Each row is a point on a tangle of strands that fork and nearly touch. The rows are in no order.
Two points are linked if the straight distance between their rows is under 97.5.
z566: [10.4,7.5,23.1,-14.0,3.2,-43.2,38.4,16.4,-9.1,-39.3,17.4,-27.9,25.2,-4.4,40.9,11.0,-5.5,-59.6,25.7,12.0,2.0,14.3,-10.1,14.0,-8.5,28.0,10.2,12.5]
z38: [-32.8,9.6,-28.6,-23.6,9.3,7.6,-26.8,-15.3,-16.8,-40.1,-37.9,-1.3,-11.8,45.4,-10.6,-17.0,1.7,17.5,-3.6,-3.9,-12.4,6.4,7.2,31.5,-13.9,7.0,-26.0,41.3]
z940: [15.9,-7.5,1.9,21.1,17.9,-0.6,-6.9,12.0,-8.5,12.5,31.5,35.9,-4.1,4.4,-16.9,9.7,-24.0,-35.6,7.5,-9.6,47.9,25.3,-24.7,19.7,-18.6,-2.0,1.3,22.5]
z843: [18.6,-18.5,33.0,-14.5,-15.1,5.4,-9.3,-52.4,6.8,-8.8,-25.8,22.8,-52.6,-53.0,-19.9,10.0,9.6,27.6,26.5,6.7,9.5,12.9,21.6,-35.5,34.5,-49.0,21.2,-0.9]
z122: [15.1,-12.0,-12.8,16.5,25.7,43.1,13.6,44.4,9.7,4.3,5.4,0.7,-13.4,-9.1,-9.2,-31.4,-10.8,-29.9,-13.6,-7.9,28.5,-2.6,1.7,4.0,31.2,-5.0,7.4,4.6]
z900: [-3.2,-34.0,-5.6,37.9,-1.3,35.3,4.5,-8.2,-4.3,24.8,50.9,28.8,19.3,15.3,8.4,13.0,-51.4,-47.9,-29.1,14.3,65.4,-14.8,-13.0,-7.4,-1.1,8.1,19.3,9.7]
z886: [6.1,-18.8,9.6,-17.5,-17.4,5.3,16.3,-16.6,28.8,-34.7,52.3,20.3,32.0,10.4,49.3,9.8,-3.6,-46.3,-0.7,14.0,44.7,14.9,-44.5,-25.4,-11.9,29.8,3.5,-7.0]
z228: [-28.4,15.1,-12.1,-0.2,4.0,10.7,-18.0,-48.1,37.1,-32.9,-5.7,2.1,-0.5,8.5,-15.9,3.3,33.6,45.2,0.2,15.1,7.0,37.5,-29.9,36.4,23.8,-39.4,-13.5,3.1]
z963: [20.1,-32.7,23.0,7.4,-1.6,19.2,-33.5,-10.5,-5.8,-21.3,-0.6,32.3,-49.3,-50.6,-17.1,28.6,18.5,21.9,20.4,-18.6,14.2,-6.7,21.0,-25.1,13.5,-41.8,22.2,-6.9]
z938: [-18.0,2.2,-29.1,1.5,2.3,5.0,-16.2,-38.2,25.0,-50.9,4.8,39.0,4.4,25.3,-6.8,14.8,16.5,0.1,-2.5,0.5,30.2,36.9,-45.8,30.3,3.6,-17.9,6.3,0.7]
z624: [-24.6,12.4,-10.2,-4.5,-37.1,-25.3,24.0,11.7,-13.5,73.5,-14.1,-7.9,27.7,2.0,-0.4,-8.5,14.6,34.3,1.2,11.9,-25.6,-11.2,28.8,11.4,-24.5,-6.2,4.1,-41.9]
z877: [9.0,25.4,-20.8,-1.1,16.1,-33.9,20.5,4.7,10.8,-32.5,34.0,-31.6,-6.8,3.9,-3.6,-25.5,-10.6,-2.3,-13.9,26.0,-24.0,51.1,-31.4,29.9,-23.3,6.4,-15.9,8.4]
z268: [1.5,30.5,15.5,-2.6,32.9,8.1,-32.7,33.3,8.3,12.0,-3.1,-28.2,0.7,-29.7,-3.8,24.3,-14.1,8.2,-48.5,2.3,10.7,-23.1,23.3,-12.1,-6.7,-8.9,1.4,-17.4]
z553: [-11.0,-1.2,1.5,23.8,-17.4,27.7,-3.5,-7.8,-30.1,-30.4,-51.4,8.8,-16.2,2.3,5.6,8.9,31.1,14.4,28.2,-32.2,-13.6,-37.8,6.9,-6.7,28.6,-17.8,11.8,35.1]
z515: [14.0,-17.5,9.8,-24.3,24.6,1.3,-24.0,-20.1,33.7,-15.3,3.7,33.3,10.0,6.4,-14.3,-11.0,-12.8,6.5,5.6,-5.7,20.5,20.1,-9.7,-33.0,2.3,23.3,-1.3,11.1]
z805: [18.8,42.9,-9.6,15.7,4.3,-57.2,14.6,14.8,-31.7,-7.2,5.3,-20.0,1.3,-17.6,21.7,19.1,0.0,13.7,5.4,10.8,-48.4,-5.2,-7.3,10.8,-41.7,-20.2,-6.8,-3.4]
z567: [24.7,-16.3,27.7,12.9,33.0,37.9,-57.1,23.0,-21.8,22.1,5.2,49.5,10.6,-15.5,-14.6,9.1,-8.6,-5.2,10.5,-26.7,21.0,-18.4,5.6,19.3,18.1,-20.1,5.5,-21.5]
z482: [33.5,14.9,-6.6,5.0,21.1,-17.8,71.7,32.0,1.9,4.5,27.3,1.7,34.9,9.6,16.0,-13.2,-13.0,-13.4,15.7,-6.6,22.8,16.5,-20.6,-20.2,-35.8,-3.5,10.7,-3.6]
z945: [53.8,-9.5,-29.2,43.5,-26.0,-6.6,41.1,34.9,-21.7,-6.2,11.2,-1.6,-16.7,-16.6,16.9,3.5,17.9,-13.3,16.3,-2.2,-3.1,14.6,-7.6,-19.3,-23.7,-41.9,3.0,-6.1]
z870: [7.3,9.3,17.2,-4.9,39.7,-3.0,40.1,30.3,12.8,-16.3,6.4,-34.8,9.3,-22.4,6.2,-18.0,-13.1,-12.2,-41.6,-3.1,-13.0,-4.2,3.6,-27.6,25.1,24.4,-17.3,-6.4]
z280: [-23.4,-11.0,18.6,-11.6,-19.2,-50.4,2.5,-38.7,-15.2,2.4,-14.4,9.5,32.3,-27.5,-21.8,30.6,-9.0,5.7,44.3,-0.1,-16.0,-7.6,23.4,-40.1,29.5,-10.6,3.1,-8.4]
z396: [-27.4,17.0,20.0,-39.2,-6.4,-34.1,28.6,-18.6,28.7,-42.8,7.2,-29.4,42.6,-1.0,23.8,-1.9,2.9,1.3,14.0,16.5,-7.8,7.1,-6.5,-25.5,13.8,18.3,2.6,-23.2]
z23: [-24.3,30.5,3.6,-19.2,21.7,-15.8,-8.5,33.2,-11.3,0.9,-11.5,-51.0,-8.8,-4.4,10.4,-3.6,-11.7,34.9,-35.0,14.6,-14.9,-17.3,27.4,-21.5,1.7,-9.1,-9.3,-14.0]
z163: [5.0,-21.1,-9.5,38.6,-16.4,14.4,-2.7,20.3,-13.2,-26.7,-9.2,11.7,-5.5,-23.8,16.6,26.2,28.9,-17.3,17.1,-13.8,3.0,-34.2,-9.2,-23.1,25.4,-6.0,-1.7,28.5]
z187: [24.8,18.1,4.5,14.9,28.9,2.5,58.3,14.1,15.4,30.0,38.6,-17.5,26.2,5.7,13.3,-8.2,-29.7,-18.8,-23.3,5.5,32.9,0.4,-16.9,-17.4,-38.0,-5.3,22.7,-18.0]
z233: [7.2,-5.4,11.8,-23.4,39.7,33.0,30.0,30.3,38.4,-9.2,14.2,-2.0,-21.6,-18.4,17.7,-31.1,-19.3,-36.9,-24.7,-16.1,8.3,-18.2,-6.2,-13.1,34.8,19.0,-14.3,4.4]
z531: [9.2,39.1,-16.2,17.1,21.8,-11.9,-3.2,1.6,12.7,2.2,19.4,-17.9,3.2,-15.8,-0.9,-23.3,-20.1,-7.4,-24.7,26.6,-10.2,23.7,1.8,13.0,-19.7,-6.5,-8.8,-5.1]
z167: [62.6,3.2,-23.5,23.8,-4.1,-5.7,26.9,30.3,-10.0,31.6,-10.9,22.7,-19.8,-9.9,8.6,9.2,31.6,-29.4,11.9,-22.8,2.7,8.9,-38.8,3.5,-29.9,-49.9,-2.0,-3.2]
z876: [-26.0,6.9,5.5,-14.2,-4.4,3.7,-25.5,12.9,-16.5,41.6,-15.8,-19.1,-3.2,26.7,-29.9,-27.4,-26.0,24.7,-20.2,-3.5,-11.8,-3.2,65.1,5.6,-25.4,36.4,-1.4,32.2]
z816: [-48.1,-12.6,11.1,-13.0,-49.2,-34.9,5.9,-3.7,-20.2,57.5,-30.1,23.2,20.8,-19.8,-6.6,13.9,17.4,46.6,23.6,-2.7,-13.0,-11.0,31.0,27.7,-5.8,-13.5,6.7,-39.8]
z662: [-18.3,23.5,0.8,7.6,-6.2,-20.5,51.0,9.6,-14.8,20.0,27.5,-36.7,-16.3,-18.2,27.1,-40.7,10.8,36.8,-13.4,27.6,-58.7,-11.3,25.8,5.1,5.9,-4.0,5.9,-23.6]
z972: [5.9,-2.7,8.8,17.4,20.6,46.8,-37.6,1.8,-12.8,47.4,18.0,45.0,-17.2,6.0,0.8,12.0,-29.8,-33.5,17.1,-9.7,25.7,-33.2,-9.0,12.9,6.0,-16.3,14.3,-1.8]
z271: [5.6,31.6,-17.1,-1.6,-8.9,-46.0,28.3,-29.8,0.5,23.5,-23.0,3.8,22.1,35.8,-12.7,-1.4,2.7,15.3,38.4,-9.6,-3.3,35.5,-5.7,9.8,-33.4,-26.5,0.3,-0.2]
z977: [-6.0,-12.5,0.7,17.4,5.5,13.0,17.8,-24.0,11.4,3.7,56.9,-7.2,26.5,10.6,13.4,22.5,-38.3,-36.8,-16.2,14.9,41.5,-28.6,-7.1,-10.4,-36.7,36.8,29.4,18.3]
z454: [30.7,-36.7,3.3,54.5,-4.7,23.9,0.2,43.1,-14.9,27.5,-2.5,-8.2,22.3,19.1,-3.4,-20.7,8.9,-59.1,3.1,-20.2,13.1,-25.0,0.5,-3.1,37.5,19.7,3.7,27.8]
z833: [19.9,30.8,-10.1,9.9,-0.4,14.0,-29.2,15.9,-0.1,38.8,-15.0,-8.8,-4.0,29.0,-49.7,-28.4,-10.5,22.5,2.6,6.2,8.5,20.2,29.1,39.5,7.2,-7.6,15.6,-24.4]
z675: [-35.2,26.3,-24.3,-15.9,-11.9,-21.1,13.9,-26.8,-26.6,-38.4,-38.9,-14.6,-9.3,38.1,1.6,-10.3,34.3,16.6,16.3,-19.8,-18.3,4.7,0.5,52.0,0.4,-6.0,0.0,20.6]
z149: [9.5,14.0,0.5,-34.2,19.4,-34.7,15.9,-26.1,14.4,-12.8,-13.7,12.9,-22.2,-18.2,-8.8,-7.8,7.6,15.9,6.7,-2.9,12.1,25.2,-18.9,0.5,-5.7,-32.6,-15.1,6.3]
z395: [9.1,-2.0,9.4,19.7,17.1,37.7,-14.1,-23.9,-24.0,-1.4,-20.8,34.4,-30.0,-17.9,14.8,15.9,42.8,-10.9,3.4,-46.8,12.0,-37.2,-11.9,19.9,20.7,-55.3,25.6,3.4]
z19: [-12.1,-1.2,31.5,-11.0,7.5,-24.5,-11.5,18.9,-20.3,-58.9,-16.5,-20.4,-1.3,-7.9,16.7,41.0,-5.2,-3.4,28.5,-9.4,-17.7,-25.0,-7.6,11.0,10.8,24.9,-16.4,20.0]
z417: [23.6,-18.3,-18.5,49.2,-6.5,54.8,-2.6,41.8,-9.6,28.9,-5.2,25.8,-5.5,7.9,6.0,-21.0,14.7,-47.9,14.0,-7.3,37.0,-28.4,-10.2,11.3,24.5,-20.0,13.1,0.3]
z161: [-17.7,0.6,-0.1,31.5,-20.1,1.5,-14.2,-2.3,-1.3,-0.2,-27.4,-4.9,40.5,6.8,-17.2,-8.9,2.3,-10.8,34.8,5.0,12.1,-16.6,18.9,-10.6,31.8,7.9,9.8,0.7]
z974: [47.0,-7.0,9.6,30.4,-4.2,9.1,25.2,38.1,14.4,20.5,-21.2,-25.7,36.7,15.2,0.1,-0.3,41.0,-36.5,3.9,2.0,-35.5,-7.9,-19.0,0.9,-11.6,-5.7,-38.7,4.5]
z554: [-19.9,14.5,-8.6,-17.3,-1.8,6.4,-33.7,-14.6,19.8,-42.1,-3.7,-23.6,-14.9,5.6,-5.4,-4.4,19.1,29.6,-29.5,27.2,-9.4,13.1,-39.6,31.7,31.4,-5.7,-36.5,-4.6]
z457: [-13.0,-7.4,10.0,-1.1,14.2,4.6,-56.9,-21.4,-6.6,-28.0,17.1,43.0,6.1,-16.6,9.3,21.8,-24.0,-35.7,-19.7,10.8,25.5,-13.5,-3.2,-18.1,-0.8,7.2,-3.3,22.6]
z438: [-20.5,-16.2,5.5,17.7,28.2,23.0,-52.5,-4.0,-17.1,12.2,33.9,61.8,-19.8,4.2,12.9,30.3,-34.0,-41.3,5.7,12.3,21.2,-31.1,-16.9,20.6,3.2,-4.4,-12.4,15.2]
z524: [-2.4,-25.6,27.1,1.6,-19.6,-26.3,12.8,-38.3,-4.0,-23.4,-4.1,10.3,-17.0,-47.1,-6.0,21.5,-4.1,13.9,28.2,18.5,0.7,4.0,13.6,-36.8,32.0,-25.1,-3.9,7.3]
z765: [-19.3,-0.1,7.6,-16.2,16.9,2.5,31.7,1.0,34.8,-49.5,27.6,-18.6,40.3,11.6,9.5,20.5,0.4,-7.0,3.8,-1.2,4.5,-14.5,-4.1,-41.7,18.7,31.5,13.8,-16.8]
z455: [24.6,-12.7,23.6,-21.7,20.4,25.7,-33.6,13.3,9.3,-25.9,-0.9,10.8,-44.3,-52.1,-13.4,17.3,0.4,33.8,-10.2,-23.2,6.5,-2.4,29.6,-38.9,-4.4,-2.9,-12.4,-9.5]
z237: [29.0,1.2,2.1,-18.0,23.7,55.2,-3.6,13.8,2.4,10.5,9.8,33.7,-33.2,-29.0,0.3,39.8,6.6,17.6,8.2,-40.9,35.6,-15.5,-7.2,28.4,-5.4,-56.2,24.4,-49.1]
z13: [34.2,-17.5,-18.3,44.0,-8.2,-23.2,16.2,37.1,-22.6,2.1,28.5,-22.1,0.0,-10.2,7.3,22.1,8.4,-5.3,-1.5,-7.7,-30.3,19.8,11.6,-29.7,-30.3,2.6,15.7,-1.4]
z614: [-21.7,2.7,-45.9,-8.4,-13.8,23.4,-35.6,-12.1,7.3,-21.1,-15.4,12.6,-28.4,20.5,-8.8,-29.8,17.5,14.7,-15.2,23.4,-17.0,25.5,9.7,9.3,-14.1,8.7,-20.6,21.6]
z288: [-1.8,-5.0,12.0,40.7,-5.0,15.4,-10.0,19.0,-5.8,3.3,-22.3,-8.6,44.9,5.6,-20.2,-23.2,-14.7,-44.0,27.1,-10.3,15.9,-26.6,16.5,-4.3,32.1,38.9,10.9,41.9]
z329: [-16.5,42.4,7.3,5.2,6.8,-21.5,33.2,-13.8,4.5,-13.4,24.0,-59.0,32.6,5.7,10.7,-40.9,-22.5,-19.5,-21.9,34.5,-26.9,3.2,7.5,-1.7,-23.2,55.2,10.2,20.6]
z807: [-7.4,-22.7,16.0,-21.3,-2.3,7.4,-46.7,-23.1,-19.9,-32.6,-12.6,15.0,36.2,-0.7,-26.3,10.8,-14.6,4.6,26.5,-6.5,-12.1,-28.9,25.3,-15.0,-9.8,46.0,4.9,28.2]
z685: [15.5,32.8,0.2,2.5,-12.0,-49.6,36.9,-9.4,-20.5,26.5,-34.3,-14.5,23.8,9.5,-4.0,11.4,23.1,41.1,15.8,-12.2,-25.2,20.7,-12.9,2.8,-21.9,-48.9,-2.5,-16.7]
z310: [30.9,-21.5,39.7,-22.3,39.3,37.6,-32.0,21.6,-7.5,2.4,5.3,32.9,-17.5,-38.7,-16.0,14.5,-21.7,19.7,5.9,-41.5,15.8,-3.4,24.7,-8.5,27.0,0.1,6.3,-22.4]
z941: [19.6,49.7,-26.0,-15.7,-4.7,11.9,-31.2,13.2,-11.8,36.4,-51.6,-18.8,-1.9,40.4,-36.6,-11.8,7.9,29.6,-7.7,-14.5,10.8,19.0,17.4,43.3,-21.6,-27.7,17.8,-21.0]
z627: [50.2,14.5,-7.0,18.7,-0.1,12.6,-9.7,21.9,-21.6,13.5,-46.4,12.8,-15.4,6.6,-17.9,1.1,33.6,-5.5,2.7,-25.5,1.9,4.4,-10.0,20.4,-11.7,-34.3,-8.7,1.9]
z436: [-40.5,-1.3,-33.8,19.3,-50.7,-1.8,16.3,23.6,-14.9,56.1,-21.8,-2.3,-1.5,7.7,-0.9,-27.8,26.8,22.5,12.6,15.6,-38.2,5.9,39.7,37.3,-0.7,9.6,1.6,-21.3]
z143: [25.7,-6.0,9.9,5.4,36.1,9.7,66.4,23.5,13.3,35.5,38.1,-10.4,-4.1,-3.0,-1.9,-25.2,-54.7,-34.6,-34.7,-12.5,23.4,-6.7,-11.4,-22.3,-52.5,13.4,26.6,12.9]
z213: [2.4,1.0,20.5,-25.8,46.9,51.6,-32.3,-0.7,0.1,-20.8,-15.1,47.0,-18.9,-4.1,11.9,16.4,9.0,25.1,6.1,-27.9,37.6,-2.7,-13.3,20.8,12.3,-39.6,-2.8,-34.8]
z676: [-11.8,12.8,-9.9,1.2,-12.5,-53.1,10.0,-29.8,0.1,15.5,-5.8,16.7,-26.9,1.7,-13.5,-5.7,-1.0,21.5,24.5,11.9,-7.9,48.7,2.0,23.6,-3.9,-22.3,-6.3,-11.0]
z505: [3.2,29.1,8.6,-24.5,24.8,-10.2,-2.8,15.2,16.3,-38.4,-15.6,2.9,-7.2,-31.2,4.9,5.9,-0.9,9.9,3.5,-3.4,6.4,-2.1,-10.1,-9.8,0.5,-23.6,-24.7,4.5]
z705: [13.5,45.6,4.6,-8.9,-0.8,-60.6,-1.7,4.5,-20.2,7.1,-23.6,-36.2,15.4,-7.2,9.8,28.4,-0.8,29.0,5.2,10.3,-11.3,0.9,-14.3,14.4,-17.1,-43.9,-19.9,-7.9]
z37: [4.4,-11.1,4.5,-11.2,23.9,-6.2,-4.9,29.5,7.7,-3.5,19.4,13.5,-9.4,-10.7,5.3,22.7,-37.4,-43.7,-3.0,-4.9,19.6,-20.3,-30.5,14.9,-15.1,16.1,-19.4,27.1]
z390: [3.5,-15.4,6.8,42.6,-39.3,-11.7,21.8,-3.3,4.0,-11.6,6.0,-32.6,45.5,11.3,4.0,6.0,7.8,-27.8,30.3,9.6,-3.5,-19.0,-3.2,-21.2,47.4,12.5,12.5,2.1]
z254: [-57.4,-8.2,-7.7,-18.7,-24.2,-9.2,13.0,6.3,5.3,29.5,-21.4,-13.2,-3.4,15.9,-4.5,-30.2,-0.9,18.9,14.9,0.0,-23.8,5.5,30.4,36.4,16.6,22.3,-13.5,2.7]
z718: [12.6,-1.0,-7.2,40.1,-47.2,8.3,8.5,14.3,12.2,75.2,-24.7,-27.0,-7.2,11.5,-24.7,-29.6,34.1,14.5,0.9,22.6,-38.7,20.6,31.6,26.6,6.3,-6.3,4.0,-24.5]
z670: [7.6,-29.2,0.0,1.6,25.0,31.2,46.4,-16.1,11.7,55.7,38.8,2.3,-30.7,20.2,5.4,-2.1,-69.9,-42.0,-44.2,-0.3,31.3,-10.4,-16.7,-16.7,-41.8,29.0,11.2,7.5]
z174: [5.8,17.0,0.4,26.9,-18.5,-15.4,-8.1,-3.9,-7.5,8.3,-33.0,-15.7,-37.5,-34.0,-0.9,-22.4,8.2,-6.1,-0.3,26.5,-18.8,-7.6,19.1,4.6,36.2,-26.7,-12.0,4.2]
z88: [1.9,-19.4,12.7,-26.5,-3.5,-31.0,-17.2,-2.3,5.7,-71.5,10.8,-25.4,4.0,-7.7,26.5,39.8,13.3,-16.3,23.3,17.1,-18.1,9.0,-6.5,0.7,-5.2,46.0,-19.5,24.9]
z445: [5.4,-13.5,20.4,-25.6,25.9,14.4,-38.8,-16.7,9.4,-32.0,4.2,62.9,-1.5,-1.8,-11.3,13.7,-5.2,21.1,16.9,-11.6,32.3,23.6,-9.2,-2.3,-2.1,-19.0,-17.1,-6.1]
z10: [-5.3,-5.8,39.7,-29.8,10.8,-11.5,-43.6,-5.9,-35.3,-39.9,-12.9,0.9,34.9,-5.3,16.1,33.7,-25.4,-29.7,31.6,-7.8,-4.8,-16.8,18.2,4.6,-1.4,43.7,-12.1,38.3]
z344: [1.8,-19.3,9.6,19.9,10.9,38.6,-31.5,-10.2,-48.5,-17.2,-45.8,27.8,-26.8,-2.7,10.4,9.7,38.3,9.1,14.1,-71.9,-8.8,-28.2,-2.1,6.0,19.8,-31.1,21.7,29.5]
z402: [-13.1,11.9,-16.2,-22.0,19.4,41.4,-2.0,1.9,39.0,-31.7,28.8,11.1,31.5,7.1,22.6,7.3,8.3,0.1,-30.0,1.2,14.9,-30.7,-12.4,-48.9,-9.4,30.7,0.1,-7.4]
z901: [23.8,-54.0,-2.7,-13.4,7.4,7.5,-34.2,-27.5,26.4,-10.1,16.2,26.7,-1.1,1.8,-33.1,-5.6,-11.5,0.5,-26.7,-2.0,3.4,32.7,10.2,-54.7,30.7,35.7,0.6,-15.7]
z578: [15.8,-27.7,10.2,30.4,-11.7,30.8,-19.2,-3.1,-18.6,74.6,29.3,33.5,-12.7,19.3,4.3,14.7,-57.2,-57.0,-12.2,20.9,39.7,-22.9,-2.2,-5.2,-10.1,-10.3,19.1,4.0]
z437: [32.1,-2.8,22.0,45.0,-12.7,-3.8,38.5,24.0,19.4,-0.3,-10.8,-25.8,55.2,6.5,3.6,-9.7,26.3,-39.9,16.0,-0.7,14.1,-14.1,-25.2,4.7,29.1,1.6,-7.5,-0.9]
z708: [7.0,-20.9,-22.4,26.8,-15.5,-10.6,-13.5,-15.2,-12.4,-10.1,-1.5,38.8,4.7,11.8,-31.9,7.9,-7.1,-9.7,13.8,-14.6,45.3,36.5,-5.5,-5.6,2.9,-8.4,16.5,10.0]
z519: [-31.4,-12.0,19.8,-21.7,-1.0,-6.0,-4.7,-12.5,-10.4,11.8,-48.7,-14.0,-20.5,11.3,-20.3,9.1,17.8,63.3,30.6,-12.0,-19.0,6.7,9.1,36.6,23.2,-29.1,-10.7,3.9]
z953: [-10.2,57.4,-7.9,11.0,7.2,-13.9,29.5,2.8,5.4,26.9,25.3,-40.1,26.6,5.1,-4.3,-42.5,-18.3,-13.9,-14.3,34.2,-8.9,3.8,5.1,-0.9,-23.5,0.0,10.9,5.0]
z138: [-10.6,40.4,16.5,-26.5,26.5,-3.8,30.9,7.2,19.8,-34.2,11.5,-45.6,10.7,6.8,16.6,-20.9,-6.6,-16.9,-38.2,16.7,-32.4,-3.9,-17.1,-11.5,-0.6,44.4,-7.9,-2.9]
z893: [-57.9,9.8,-12.0,-34.0,-37.3,-11.0,-7.3,-27.8,24.9,0.1,12.9,-5.3,12.2,2.1,28.9,-25.0,21.2,38.0,-15.2,39.6,-30.0,8.8,-13.1,8.4,1.2,11.6,-26.6,-34.8]
z328: [-35.6,2.0,-8.3,-10.8,-26.1,-23.6,24.3,-13.5,-26.6,-1.5,-56.2,-28.6,-14.5,22.6,0.6,-2.5,32.5,46.0,18.5,-20.1,-31.4,-7.5,-6.0,28.5,22.6,-28.8,0.3,5.9]
z582: [-3.2,-18.7,21.0,3.8,52.1,54.2,21.7,-24.8,12.9,53.0,33.5,-9.3,-20.4,8.1,-4.8,11.8,-48.5,-49.9,-58.7,-0.1,16.7,-31.9,-22.0,8.9,-14.4,34.0,11.0,2.9]
z882: [-10.9,-2.2,-13.7,-44.5,-22.6,-26.2,-15.7,-24.8,41.7,17.1,13.4,-16.3,3.3,8.6,22.7,-36.8,27.3,42.3,-31.5,8.9,-43.7,15.2,-38.9,-9.4,0.9,44.9,-36.9,-19.1]
z710: [-5.5,-44.2,-31.4,-8.2,-10.3,24.9,-39.2,-30.4,27.0,6.3,20.9,11.1,-8.5,20.5,-20.7,-35.0,7.2,35.1,-44.1,5.4,-12.1,35.9,19.8,-34.1,19.0,51.2,1.9,-15.1]
z338: [5.2,11.3,-43.9,31.5,-8.5,-19.8,-6.3,-15.9,15.2,-13.5,30.2,21.0,15.5,31.3,-28.7,30.8,9.6,-2.6,5.1,-8.8,37.7,32.4,-28.7,21.8,-8.9,-28.6,13.6,-0.7]
z811: [21.2,4.4,-19.9,15.4,-16.0,-9.2,4.5,19.1,12.5,52.7,6.5,-35.5,-4.2,20.1,-40.6,-19.1,6.5,12.1,-4.0,-0.8,-19.2,27.4,40.7,9.3,7.8,5.1,8.2,-24.6]
z251: [-12.8,-23.7,-39.4,-9.1,-28.5,44.1,-20.6,-15.1,41.5,-17.8,19.2,13.3,-27.6,19.9,-8.5,-25.8,31.1,44.9,-16.4,19.8,-23.7,38.9,2.8,-17.0,-0.3,18.3,-1.5,0.6]
z39: [4.6,-27.0,-6.0,-33.5,-7.8,20.9,6.6,-7.9,36.8,-34.1,40.7,24.0,12.6,3.9,36.3,-11.2,19.5,-19.0,-23.1,7.0,17.7,-6.8,-46.3,-59.1,2.0,31.3,-0.1,-7.8]
z327: [-8.4,-35.3,-7.2,14.7,-20.3,20.4,-21.3,-14.3,-5.9,-38.3,9.1,48.2,-10.9,-19.1,11.7,10.9,11.7,-25.2,7.8,1.3,22.3,-15.7,-9.1,-31.2,18.9,-7.5,-8.4,13.0]
z864: [-32.7,-4.8,7.2,-21.4,-18.3,-18.0,32.2,-29.8,34.4,-21.4,26.0,-28.9,16.5,-4.4,28.6,-1.9,23.2,40.5,-0.2,37.6,-28.7,-1.8,-6.0,-8.5,17.5,11.1,-18.8,-35.6]
z596: [26.6,6.9,10.0,15.6,0.1,-44.0,59.5,28.8,-11.2,-21.2,16.5,-25.6,13.0,-7.5,22.9,-14.6,-14.0,-36.0,14.6,1.2,7.3,7.0,-10.1,-11.3,3.8,9.8,10.8,2.8]
z272: [-40.2,-28.8,3.1,-18.4,-40.9,-45.0,0.8,-24.8,-16.3,27.0,-13.4,27.9,19.0,-1.9,-12.7,23.7,5.0,32.4,44.9,-10.1,-16.4,-0.4,30.6,-2.9,9.3,-9.3,10.3,-8.4]
z665: [13.5,16.4,-24.9,21.0,-21.4,-37.8,19.8,19.3,-29.8,-2.2,1.1,-23.9,-17.1,-1.7,13.7,9.5,3.7,11.0,16.0,5.0,-55.2,-1.3,24.9,-24.1,-42.8,7.1,-0.1,10.6]
z884: [28.7,-4.2,10.8,-0.8,16.6,44.3,-8.1,-1.0,-12.5,35.7,-22.5,35.9,-27.5,-19.6,19.2,27.0,33.2,-8.1,4.9,-51.4,27.1,-27.8,-23.1,20.5,26.2,-64.0,21.0,-43.2]
z581: [-10.0,-18.1,6.6,-30.7,5.1,3.7,-51.7,-15.6,-11.1,-7.1,-9.1,20.5,4.9,5.1,-17.1,26.6,-22.7,34.4,-6.5,-8.0,-21.5,-7.1,48.6,-35.9,-21.7,44.1,-9.7,17.0]
z761: [13.3,-9.8,13.4,-25.1,6.2,-19.2,10.3,1.9,15.4,-55.1,37.6,-19.8,-0.3,-13.0,40.9,11.3,1.4,-56.4,1.4,19.7,-9.3,22.2,-34.3,13.8,-17.1,46.1,-1.3,12.6]
z863: [-49.2,-17.1,-11.4,-25.8,-20.4,-5.2,-8.8,17.2,-30.8,41.4,-25.2,-9.2,11.8,35.7,-21.8,-15.8,-20.8,31.7,0.6,0.4,-18.5,-23.8,34.6,23.3,-12.0,44.3,-2.2,12.2]
z375: [-9.0,29.2,-21.2,-16.3,-3.2,-18.6,-3.2,-11.0,13.3,-48.7,-7.1,-16.4,-14.0,8.8,-9.1,-18.3,-2.1,-9.2,-6.5,20.7,-11.0,33.2,-39.3,51.6,-9.5,-14.3,-24.5,15.9]
z117: [-21.6,14.0,-2.9,2.9,12.7,-19.8,22.1,19.5,-2.5,16.4,2.0,-44.7,3.6,8.9,9.9,-2.3,-2.6,32.6,-36.7,16.9,-49.2,-14.5,28.5,-2.2,4.9,19.4,1.7,-20.9]
z572: [0.9,27.1,18.3,-13.4,23.6,-14.0,-9.6,24.9,-9.6,-2.3,-6.8,0.9,5.8,-29.7,10.3,23.1,-21.9,-25.8,-9.4,-5.0,15.0,-28.5,1.2,-9.3,-15.0,-13.9,-25.2,8.5]
z244: [-35.6,-14.3,9.0,-11.6,-22.8,11.5,-5.7,-13.0,-5.6,49.1,-30.0,-25.3,-50.0,-13.8,-11.0,1.1,17.9,59.3,-7.5,17.0,-12.1,11.0,6.4,53.9,21.9,-35.7,2.1,0.9]
z61: [41.2,21.9,-10.8,-7.5,-23.8,18.7,-31.7,16.5,-35.5,25.9,-62.4,-11.4,-16.9,24.4,-25.1,2.0,43.5,33.4,3.3,-32.2,-8.4,0.8,7.4,27.6,-12.8,-28.8,15.2,-33.5]
z172: [-14.4,-15.4,1.1,-4.1,-24.3,10.8,30.0,-18.2,23.3,-22.8,39.9,10.5,27.4,38.3,19.4,15.2,-28.1,-49.6,-4.2,11.7,64.6,-1.4,-25.1,-19.2,-40.8,39.9,18.9,18.7]
z131: [-18.0,6.2,-4.7,-18.0,0.3,21.4,-55.5,-18.9,-5.7,8.5,-3.0,-0.8,-1.4,9.1,-24.4,-21.1,-27.0,25.5,-38.4,8.7,-15.4,-3.6,58.2,-37.1,-31.6,51.4,5.9,13.2]
z638: [-10.4,4.6,-4.4,-2.5,-11.0,-27.4,28.1,-7.5,-0.9,3.6,1.4,-23.4,-55.5,-34.7,18.0,-34.8,-3.8,22.9,-5.6,24.7,-39.5,9.4,19.5,-3.0,12.8,-10.0,-13.1,8.1]

A fork is a point with three links, a tip a point with one. Leave the first point through the second and follow the links. Name the first fork or tip that comes.
z437, z390 => z572
z19, z10 => z436
z213, z237 => z972
z327, z163 => z244

A fork is a point with three links. Follow the links from the first point to the second and name the forks in between, in order.
z310, z566 => z436
z213, z524 => z972
z685, z117 => z572
z816, z940 => z436 > z572
z457, z10 => z972 > z436
z708, z876 => z572 > z436
z761, z438 => z436 > z972

Follow the links from the first point to the second, and from the first to the third. Name the last point that the two ways share.
z765, z61, z327 => z972
z23, z131, z122 => z572
z10, z163, z172 => z972
z662, z833, z233 => z572
